Points on a hilly landscape, in no order, each with its height.
A climber steps from a point to the highest of its 4 nearest points, and stops where none of them is higher. Distance is the straight distance between rows; heights are no part of it.
birok: [200 148 128 111 133 163 108 145 105 105  99 109 115 121]  height 343
kasu: [ 72 164  90 112 128 127 142 127 148 101 132 197 135 139]  height 270
tebi: [119 161 100 113 130 140 121 137 128  95 113 170 142 134]  height 649
mima: [187 192 153  65 146 177 112 165 109  90  56 157 121 180]  height 401
Vof: [102 114 126 145 108  92 148  94 137 146 145 116 127 118]  height 641
fot: [174 186 146  65 149 171 108 158 106  89  71 164 120 183]  height 332
nenuv: [ 56  77 107 174 135  78 139  69 117 172 184 121 132 106]  height 328
vepup: [147 137 114 111 129 138 121 149 123 104 123 125 119 123]  height 380
Tov: [161 166 136 106 137 164 105 158 103 100  81 165 136 161]  height 406
Dud: [ 43 125 106 140  90  94 157  91 123 139 155 163 143 135]  height 253
vum: [ 21 152  73 110 121 112 160 100 143 117 161 218 128 153]  height 122
mari: [ 83 160  90 113 123 129 140 131 141  96 131 186 138 137]  height 256
bafod: [214 104 186 148 140 135 114 153 128 153 113  41 135  84]  height 465
riro: [165 105 150 138 130 140 122 136 140 126 129  96 113 119]  height 137
bon: [167 153 114 112 123 149 115 143 112  97 104 135 129 128]  height 468
vef: [146  87 147 154 145  91 124 131 127 195 151  53 127  99]  height 346
vurif: [ 79 105 115 144 114  71 152  77 123 148 163 121 132 118]  height 438
Reru: [140 163 110 119 129 152 110 146 118  95  98 166 143 139]  height 779
momuf: [166 105 162 148 138 114 132 129 147 157 133  69 131  97]  height 574
lib: [ 96 120 115 126 104 122 135 130 141 119 139 138 123 132]  height 131
vate: [163 189 144  73 153 168 114 152 107  86  77 175 122 183]  height 338
devab: [ 68 119 112 134  95 105 145 112 132 134 151 151 137 137]  height 223
nured: [ 57 149  94 108 118 117 142 129 142 110 148 179 130 145]  height 221
saro: [ 88 117 119 132  97 115 139 122 138 129 142 141 126 135]  height 193
Lag: [222 139 151 111 148 171 108 151 104 116 101  82 103 114]  height 280
zuleg: [183 203 151  59 144 182 119 155 117  80  54 159 118 186]  height 585
Muf: [137 109 143 144 139  93 137 108 141 165 149  82 124 109]  height 308
vagu: [123 140 105 111 125 133 125 143 131  99 129 142 127 125]  height 359
pimi: [171 110 143 125 132 153 118 146 128 117 125 100 107 124]  height 281
Keki: [148 101 143 137 117 135 130 132 141 130 127 105 117 120]  height 194
muruk: [106 109 125 139  99 117 140 112 143 135 136 127 127 132]  height 208
noga: [100 138 101 112 116 127 130 143 137 107 139 152 126 137]  height 184
Laso: [ 76  80 116 202 137  82 134  85 121 194 183  84 146  81]  height 290
fira: [ 95 100 126 148 130  79 144  91 131 161 164 107 127 120]  height 496
robap: [ 82 150  97 106 123 126 135 139 142 104 138 170 131 139]  height 244
kigag: [142 106 151 144 142  96 138 117 141 163 145  75 127 104]  height 388
timu: [121 110 141 148 113 109 148 103 143 141 139 106 125 117]  height 762
fela: [ 65 128 105 119 103 115 138 131 138 126 152 160 132 140]  height 202
pogis: [182 105 159 134 138 155 119 147 131 124 126  91 110 116]  height 124
Dusam: [ 41 139  93 118 104 115 146 117 136 132 160 190 134 146]  height 98
Zoga: [175 103 161 143 130 146 123 142 144 135 120  83 121 109]  height 47
girok: [151 107 156 146 125 128 135 123 149 138 127  89 129 114]  height 313
Kug: [ 83  85 122 163 143  81 138  84 120 180 176 104 130 110]  height 420
vaf: [200 114 153 122 143 165 110 150 118 116 120  90 104 115]  height 196
Mado: [122 165 117 107 141 161 117 133 117  83  99 212 137 172]  height 494
tati: [ 98 163 104 117 131 148 129 124 134  81 107 219 144 158]  height 593
gav: [ 61  76 111 194 138  85 134  71 117 181 179 107 140  95]  height 260
nomo: [ 66 167  82 114 126 125 145 115 150  91 127 218 140 146]  height 336
Lavid: [110  95 133 155 145  87 133  96 125 185 164  85 125 109]  height 416
Bazi: [134 174 129  87 148 161 109 141 110  77  92 201 123 180]  height 316
geze: [114  81 130 187 137  93 121 103 118 207 170  63 141  92]  height 315
Gola: [159 120 123 117 125 143 117 144 127 104 126 116 111 122]  height 360
Rigaz: [102  80 132 176 146  91 125  98 118 193 171  80 134 104]  height 383
babad: [ 46 162  79 108 123 117 155 111 148 101 142 212 135 146]  height 231
konub: [ 47 128 101 127  99 112 147 116 136 133 155 170 134 145]  height 195
Mur: [214 107 179 132 149 171 108 163 120 133 117  69 113 104]  height 314
goza: [175 100 158 142 146 102 128 143 139 171 134  49 126  91]  height 632
duga: [118 168 106 118 134 151 117 136 129  87 100 192 144 149]  height 892
rafe: [204  99 170 144 143 114 121 154 136 166 117  32 133  78]  height 576
puni: [196 158 136 116 127 169 102 152 101 109  74 130 123 143]  height 219
favek: [226 104 186 145 139 147 110 161 123 157 107  38 132  83]  height 257
zer: [207 104 181 144 141 157 115 155 129 145 113  60 129  96]  height 376
voseb: [122 110 136 138 108 123 136 122 145 133 133 116 122 125]  height 381
muraz: [195 161 142  95 134 177  97 163  98 106  62 132 118 166]  height 234
kel: [182 155 131 111 123 168 102 153 102 105  78 147 130 151]  height 145
bonab: [121 106 125 127 110 126 129 135 139 121 135 125 119 131]  height 192
figi: [ 42 122 104 144  97  77 159  80 122 142 162 151 150 127]  height 287

Where does a climber stop that starts at each point below?
muruk => timu
muraz => duga
geze => timu
puni => duga
vaf => goza
girok => goza
